Points on a hilly landscape, in no order, each with its height.
From any point a ball rolls to the lowest of the 3 points nearest to it. It stops when none of these is lower. Distance is the straight distance between rows; heights are no part of it.
q_81: [  6  36  18  18  42  26 -22  -9 -11 -32]  (h 47.1)
q_726: [-26 -22   3  -7  29  60  -9 -11 -19 -23]  (h 32.5)
q_637: [-45 -33  18  -5  -2 -16  -8  39  15  -4]  (h 14.3)
q_975: [ 21  55   4   8   1 -16 -12 -17  -3  -6]  (h 56.2)
q_314: [ 33  12 -17  -5 -37  -6 -16 -26 -13  45]  (h 11.7)
q_8: [ -6  -1  10   1  41  55  -7 -15 -17 -23]  (h 23.7)
q_504: [ 9 -9 -8 -3 -7 -7 23 -1  2  6]  (h 22.9)
q_546: [ -6 -22 -10  -8 -13 -11  21  13   8   6]  (h 30.1)
q_745: [ -4 -15  -2   1  26  14  18   3  -7 -10]  (h 33.4)
q_808: [ 28  22  -3  -5 -12 -12   7 -22  -2  19]  (h 53.2)
q_993: [ 7 -2  0 -2 14  2 24 -2 -1 -2]  (h 40.4)
q_881: [-44 -26  28  -5 -10 -27 -15  45  32   3]  (h 36.9)
q_694: [ 31  -6 -19  -7 -45  -6 -13 -20  -9  49]  (h 33.3)
q_552: [ 17 -11 -14  -8 -35 -15  14 -10   2  28]  (h 19.0)
q_669: [-36 -37   1  -3   7  -1   5  27   2  -9]  (h 46.4)
q_949: [ 18  -4 -12  -7 -20 -12  19  -7   4  16]  (h 7.5)
q_62: [  0   6   8   6  45  42  -5  -9 -13 -21]  (h 20.2)
q_633: [  3  56   9  29  24   3 -32  -4  -1 -52]  (h 10.2)
q_528: [ 24  -5 -17  -9 -40 -12  -2 -16  -3  37]  (h 28.5)
q_817: [ 21  36   6   6  16  -2   4 -15  -2  -6]  (h 90.1)
q_991: [-37 -35   1  -6  24  33   1  13 -11 -18]  (h 46.2)
q_151: [ 13  47  11  15  28   3  -9 -12  -4 -26]  (h 90.2)
q_73: [17 16  0  0 13 -1 18 -9 -3 -1]  (h 64.7)
q_214: [ 19 -17 -23  -7 -51 -10  -3 -12   3  44]  (h 32.4)
q_531: [  5   4   3   2  33  22  13  -7  -6 -14]  (h 9.9)
q_848: [  7  64   2  26   5 -17 -27  -7  -2 -38]  (h 52.5)
q_242: [ 30  38  -7  -5 -15 -16  -6 -22  -2  19]  (h 42.5)
q_184: [ 34  27 -10  -6 -26 -12 -10 -27  -8  35]  (h 31.1)
q_311: [ -5 -17  -6  -5  11   0  20   8   2  -6]  (h 37.0)
q_197: [-51 -38  14  -4   8   2  -4  32   4  -8]  (h 48.6)
q_939: [-21 -29   1  -6 -27 -25  10  27  22   8]  (h 30.0)
q_153: [ 31 -11 -22  -4 -49  -4 -24 -21 -12  56]  (h 44.5)
q_657: [-44 -39   2  -9  20  29  -1  17 -11 -16]  (h 50.8)
q_719: [-37 -26  28  -5 -17 -32 -12  44  35   8]  (h 32.8)
q_584: [ -3 -26 -15  -8 -48 -22   3   9  16  21]  (h 29.2)
q_220: [-26 -30   7  -4 -36 -30  -4  32  30  10]  (h 30.2)
q_907: [ -5 -23 -11  -7 -27 -21  17  12  13   9]  (h 29.7)
q_251: [-19 -23   1  -4  32  34   6   3 -13 -16]  (h 40.2)
q_649: [ 12  26   9   8  35  14  -1 -11  -5 -19]  (h 60.3)
q_735: [-16 -29  -3  -4   0  -7  19  16   5  -6]  (h 32.6)
q_636: [ 12 -23 -22  -6 -51 -16   2  -1   5  35]  (h 26.2)
q_616: [-26 -32   1  -3  15  10  11  20   0 -10]  (h 39.6)
q_524: [ 22  11  -8  -5  -6  -9  19 -13   1  10]  (h 36.4)
q_451: [ 15  58   3  15   5 -19 -18 -14  -3 -22]  (h 11.4)
q_863: [-25 -32   2  -3 -15 -19   9  31  15   0]  (h 30.7)
q_999: [ 18  20   7   5  24   4  13 -10  -4  -6]  (h 79.7)
q_541: [  0  20  17   9  46  49 -21 -16 -16 -30]  (h 25.5)
q_55: [  3  46  17  26  37  15 -27  -5  -8 -44]  (h 66.9)
q_692: [ 26  26   1   1   8 -10  11 -18  -4   5]  (h 68.7)

Where does a ball stop that starts at each point below?
q_907 => q_949
q_311 => q_949
q_636 => q_949
q_81 => q_531
q_151 => q_531
q_242 => q_314
q_251 => q_531
q_808 => q_949
